Each row is a point on a tangle of strands that fork, close into loops and nearly touch. The rows are in no order.
(in the rows, 128 means zero)
Points whose rows are less than 117 apart are linked; no others are. Some points are linked to none.
<504>: [ 60 152 144 198 127 160 190 144 139 128 138  86 103 138 167 125 168 161
 175 132 158 146 168]
<559>: [180 163 131 128 142  84 123 117 143 109  66 175 125 120 133 126 112 134
 115  93 103 134  89]
<463>: [ 91 193 114 154 168  86 138 157 140 113  88 152 174 117 132  73 147  90
  84 123 135 150  92]
<401>: [145 121  94 117 148 131 160  96 126 177 133  96 130 157 144  47 100  98
  80  91 142 166 102]
<460>: [149 106 127 137 108 140 134 163 130  95  95 106 128 145 142 166  62 172
 109 105 173 133 154]
<333>: [121  80 138 136 123 183 125 130 163 124 114 110  86 203 150 148 129 179
 116 129 145 128 118]
<79>: [ 95 145 133 182  99 167 129 103 141 102 138  86 134 129 163 141 179 164
 149 143 142 137 157]
<190>: [115 111 149  89  76 159 133 127 151  95  83 193 134 120 158 180 123 137
  60 162 108  66 149]
<495>: [ 77 165 122 135  59 110 134 122  90  80 148 108 127 149 126 155 124 132
 119 155 138  99 170]
<537>: [177 133 116 106 110 136  79 108 141  80 103 110 156 122 156 162 148 138
 162 108 149 115 107]
<231>: [ 71 133 135 152 108 161 137  92 106  86 158  93 101  92 165 160 157 160
 153 145 113 110 149]
<254>: [109 135 142 143 138 115 135 155 113 137 170 133 166 107 112 128 198  94
 151 181 102  99  98]
<917>: [128 126 154 149 233 147 127 169 119 161 136 110 158 104 133  77 135 146
 165  89 136 129 109]
<148>: [177 104  82 127 168 122 126 105 161 166 116  97 111 115  79 105  39 178
 105  88  98 151 163]
<81>: [114  89 141  53 106  91 121 143 108 114 192  93 137 152  67 188 129 133
 111 120 130 104 133]
<1044>: [135 105 149 135 187 132 142 157 139 156 132  94 142 143 105  89 112 128
 192 109 136 130  95]
<281>: [ 95 118 125  97 107 118 131  99 150 119 126 149 141  60  96 154  99 118
 102 155  96 112 156]
<911>: [106 102 148 107  93 145 129  85 143 185  90 175  98 134 112 117 172 128
  80 168 108 129  96]
<309>: [120  89 126 120  85 180 126  90 121 122  78 145 105 126 172 140 120 172
  68 119 114 117 126]
<23>: [ 87  86 129  60  96 151 116  94 100 120 183  91 112 154 103 167 129 163
 122 110 149 106 142]
<532>: [107 163  93 122  84 106 113 113 155  87 165 131 119 104  71 162  93  70
 131 180 114 158 178]
<550>: [155 139 138 127 147  93 128 140  87 171 165 134 137  95  73 133  81 127
 202 116 139  93 124]
<990>: [170  97 122 145 135 142 135 138 123 123  97 100 127 125 170 124  54 189
 149  84 142 112 154]
<645>: [ 91 104 120  52  63 125 147  85 119 120 149 134 143 116 135 155 109 171
  95 110 141 102 140]
<60>: [124 156 168 138 162  95 123 148 118 119  66 178 165  76 132 117 159 123
  94 144  82 102  99]
<155>: [107 112 119 125 112 128 101  86 181 131 153 106 118 203  96 150 191 114
 164 146 130 156  79]
<887>: [116 141 108 148 125 143 136 172  85 118 159 137 164 103 178 119  82 118
 133 143 184 114 157]
<720>: [142 138 130 151 120 151 101 103 141 109  96 161  96 115 122 133 105 103
 110 166  74 133 108]
<393>: [110 147 120 166 115 124 186 109 101 178 133 122 107 123 123  95 119 158
 153 112 173 121 129]
<287>: [ 91 119 109  78 110  89 105  80 154 123 174 107 154 113  62 167 172 124
 111 154 108 107  98]
<1030>: [ 85 137  86 114 115 112 108  68 142  96 164  87 159 138  91 157 146 154
 141 126 107 105  92]
<26>: [102 122 105 121 139  63 173 168 122 126 163 139 180  90  74 148 103 130
  90 140  88 108 145]
<197>: [116 169 120 123 108  93 151 150 140 106  81 156 151 141 140 109 153 113
  61 120 132 127 103]
<741>: [158 152  81 147 145  87 136 124 199 145 110 113 113 151  86 115  77 137
 108  89 148 197 154]
<170>: [158  95 139 120  93 179  97 102 179 152 116 159  77 154 103 174 139 154
 117 165 131 147 153]
<993>: [ 62 123 103 154 103 142 138 127 111  92 122 108 145 118 155 124 108 151
  91 125  89 109 119]
<855>: [187 159 101 151 112 122 102 122 117 127 162 127 105  86 108 128  82 111
 166 167 153 135 192]
<241>: [ 92 178 105 143  86 104 102 124 117 100 196 109  95 149  72 132  96  77
 156 184 117 130 166]
<498>: [ 75 134 117 101 135  88 147 122 118 138 126 133 180  88 116  92 144  81
  58 127  97 126  80]
<796>: [147 133 137 156 148 159 119 149 113 127 108 132 116 123 129 134 123  96
 171 149  99 101 109]
<969>: [140 117 123 128 164  56 156 184 132 108 194 124 169 126  71 137 118 105
 148 117 105 106 131]
<193>: [184 132 151 121 136 118 151 103 115 154  84 140 130 168 193  74 135 130
 144  72 167 101  82]
<471>: [131 130 138 136 134 163  81 169 109  93 114 134 136 132 184 104 151  52
 100 137 125 162 111]
<72>: [ 92 133 157 173 152 174 165 165  39 158 181 138 102 133 153 117 118 144
 201 138 155  98 140]
<616>: [ 95 156 116 185 127 145 194 124 148 149 109 109 120 140 156  70 153 153
 143 121 169 137 131]
<816>: [158 134 119 120  85 123 110  89 136 125 152 111  91 172  84 162 146 122
 173 153 129 151 114]
<368>: [155  88 156 101  98 148  96 131 111 130 160 101 112 159 102 160 159 120
 166 144 157 131 133]
<777>: [110  91 180 144 131 157 134 157 131 155 149  93 127 162  90 154 162 135
 154 137 149 152 142]
<87>: [ 51 142 128 133  93 129 176 124  94 125 169  95 103 125 134 153 149 137
 144 125 147 106 165]
<11>: [190 166 125 163 211 135 110 139 122 120  83 111 123 108 147  89  95 142
 148 106  84 148 157]
<657>: [105 143 113 144 103 119  96  80 135 136 179  98  81 161  65 109 115  95
 166 161 105 138 135]
<764>: [207 147 134 130 206 135  62 127 132 102 107 121 127  89 149 116 109 107
 162 118  97 158 175]
<126>: [124 101 151  96 102 146 129  93 153 161 127 158 103 110  92 155 181 155
 101 156 132 139 146]
<595>: [124 112 124  76 127 122  81 132 178  68 108 142 170 138 153 157 168 124
  74 127 139 118 100]
<719>: [124 123 139  98 105 143 112 154 162  72  94 166 131 157 141 187 146 131
  78 164 121 130 128]
<117>: [102 127 138 148 157 126 132 191 130 134 134 162 131 178 145  99 159  44
 136 152  81 154  84]
<875>: [ 66 176 110 135  86  99 118 106 117  84 176  81 135 168  92 147 138 136
 129 150 100  70 132]
<328>: [130 133 108 148 125 147 113 162  94 145 169 142 123  71 131 124  80 116
 142 161 172 150 185]
<783>: [101  92 126 141  85 157 153 145 124 102 115  92 120 193 141 179  94 180
 118 115 172 122 137]
<976>: [143 125 110  74 128 112  78 107 167  96 129 106 170 154 160 146 189 123
 135 114 154 124  74]
<152>: [187 132 169 121 144 139 139 114  81 165  99 139 116 132 183  53 165 114
 108 100 179 122 102]
<696>: [185 126 107 152 164 143  95 124 151  95  90  85 124 118 154 147  74 205
 134  88 111 129 185]
<358>: [137 120 143 135 105 102 178 173  86 182 125 166 130 125 142 120  79 134
 124  85 190 102 124]
<710>: [142  89 145  95 134 108 132 125  54 174 176 127 122  76 100 137  74 138
 167 112 154 106 148]
<727>: [174 100 135 122 182 110 103 143 115 163 164 116 136 105  90 131 112 120
 204  91 141 134  94]
<631>: [ 74 126 104 112 167  92 158 161 112 156 142 147 179  64 113 108 111 100
  60 140  92 131 132]
<438>: [ 96 132 100 174 113 144 135 165 201  90 111  90 120 199 130 130 114 150
 106 123 148 181 142]
<493>: [117 105 122 107 118  99 173 134  88 191 148 130 123  77 118 111 112 155
 138  85 169 120 131]
<637>: [111 151 103 121 122 100 108 119 173 131 148 124 142 161 105 106 173  85
 182 131 126 186  80]
<382>: [164 117 138 140 132 143 109 157 100 133 111 127 115 113 168 124  76 133
 151 104 117 117 130]
<182>: [194 162  97 147 190 108  99 106 147 110  79  96 141  99 131 114  75 173
 138  78  87 123 163]
<473>: [125 137 146 134 122  89 151 145 155 112  55 190 126 163 134 128 114 120
  97 115 103 132  87]
<246>: [163 157 131 137 122 162 142  70 116 149  54 133 111 130 167  74 155 138
  67 127 108 134 148]
<995>: [194 136 124  98 161 129  71  97 153  82 103 109 138  96 160 135 119 116
 152 110 114 120 149]
<876>: [190 124 147 104 158 115 111 119 116 189 115 130 129 112 141  60 180 116
 119 106 186 155 135]
<848>: [113 142 101 137  92 131 113 108 168 103 120 151 115 104  94 162 109 116
  97 184  93 143 150]
<459>: [138 113 120 141 110 167 137 102 153 121  84 135  99 170 149 129 106 173
 109 102 105 122 102]
<273>: [175 130 155 132 132 106 164 143  94 158  83 179 133 145 153 106 102 151
 129  82 161  96  75]
<200>: [105  95 130  67  83 146 147  94 131 121 109 169 128  73 134 191 109 145
  86 145 102  84 149]
<845>: [137 165 148 151 186  90 126 123 138 118  80 149 154  97 122  81 151 118
 111 114 116 134  77]
<100>: [118  96 157 109 133  89 151 163 111 108 193 108 169 120  65 172 143 111
 132 129 139 103 166]
<768>: [108 130 149 135 155 115 164 186 114 132 188 147 146 173 124 121 179  59
 162 168  77 109  93]
<369>: [116 130 170 133 203 148 164 149 104 184 117 136 145 103 163  72 155 131
 151 108 168 132 120]
<425>: [142 125 126 119 149 180 117  80 141 128  74 144 108 118 167 114 168 178
  74 131 102 133 156]
<1005>: [152 110 162 115 128 148 124 106 153 163  72 178  71 130 115 128 136 120
 100 137  71 130 102]
<127>: [137 118  94 139  83 110 126 126 144 146 147 150  72 190 110 117 109  83
 154 134 114 208 129]
<427>: [185 154 110 122 103  88 113 115 107 142 166 140 114 104 106 130  86  95
 198 130 136 122 130]
<647>: [114 133 134 123 135 130  89 170 106  94 137 172 135 139 177 103 161  25
 123 142  61 167  82]
<863>: [119 179 131 178 154 160 146 168  93 139 123 145 144  96 175  98 126 142
 163 138 164 103 146]
<928>: [115  55 162 115 118 156 146 162 155 145 146  94 128 136 110 179 149 166
 110 112 180 186 170]
<528>: [111 135 130 151 151 156 145 145  95 179 142 127 145  83 186  99 177 122
 155 109 181 118 133]
<903>: [122 127 126 126 130 141 121 173  87  94 133 144 153 122 176 127 109  77
 102 149 151 118 118]
<430>: [108 128 137 107 131 114 103 110 121 116 177 122 157  99  73 160 203  96
 160 171  80 107 108]
<252>: [161  80 137 127 122 168  87 132 180 132 123 146  57 197 135 171 133 151
 138 136 130 149 118]
<15>: [151 155 107 133 137 115 139  89 143 139  99 114 110 151 155  67 135 125
  74 105 117 159 131]

How many points has the smallest loop of links through each point below? Write none if it is on no loop.
<493> -> 24
<252> -> 12
<197> -> 5
<528> -> 11
<848> -> 17
<459> -> none

A tip is a point with one link. Name the tips that can be reached along the links from each point below, in the order of the rows.
<493> -> <876>
<595> -> <401>, <498>, <637>, <928>
<463> -> <60>

A piece is two or more points that can be reached from each other along the links. Count, over all rows, the pieces, the separate loops (a circle has one, a figure eight two, a Y none), the forks (points with three links) and the tips (points with one).
pieces -> 3
loops -> 5
forks -> 10
tips -> 6

Name the points in between on the shortest way along the links from the first point to the second, in order.
<287>; <358> -> <1030>, <875>, <495>, <87>, <231>, <79>, <504>, <616>, <393>, <493>
<126>; <631> -> <911>, <1005>, <720>, <848>, <281>, <200>, <645>, <23>, <81>, <100>, <969>, <26>
<504>; <471> -> <616>, <393>, <493>, <710>, <550>, <427>, <855>, <328>, <887>, <903>
<928>; <645> -> <777>, <368>, <816>, <657>, <241>, <532>, <848>, <281>, <200>
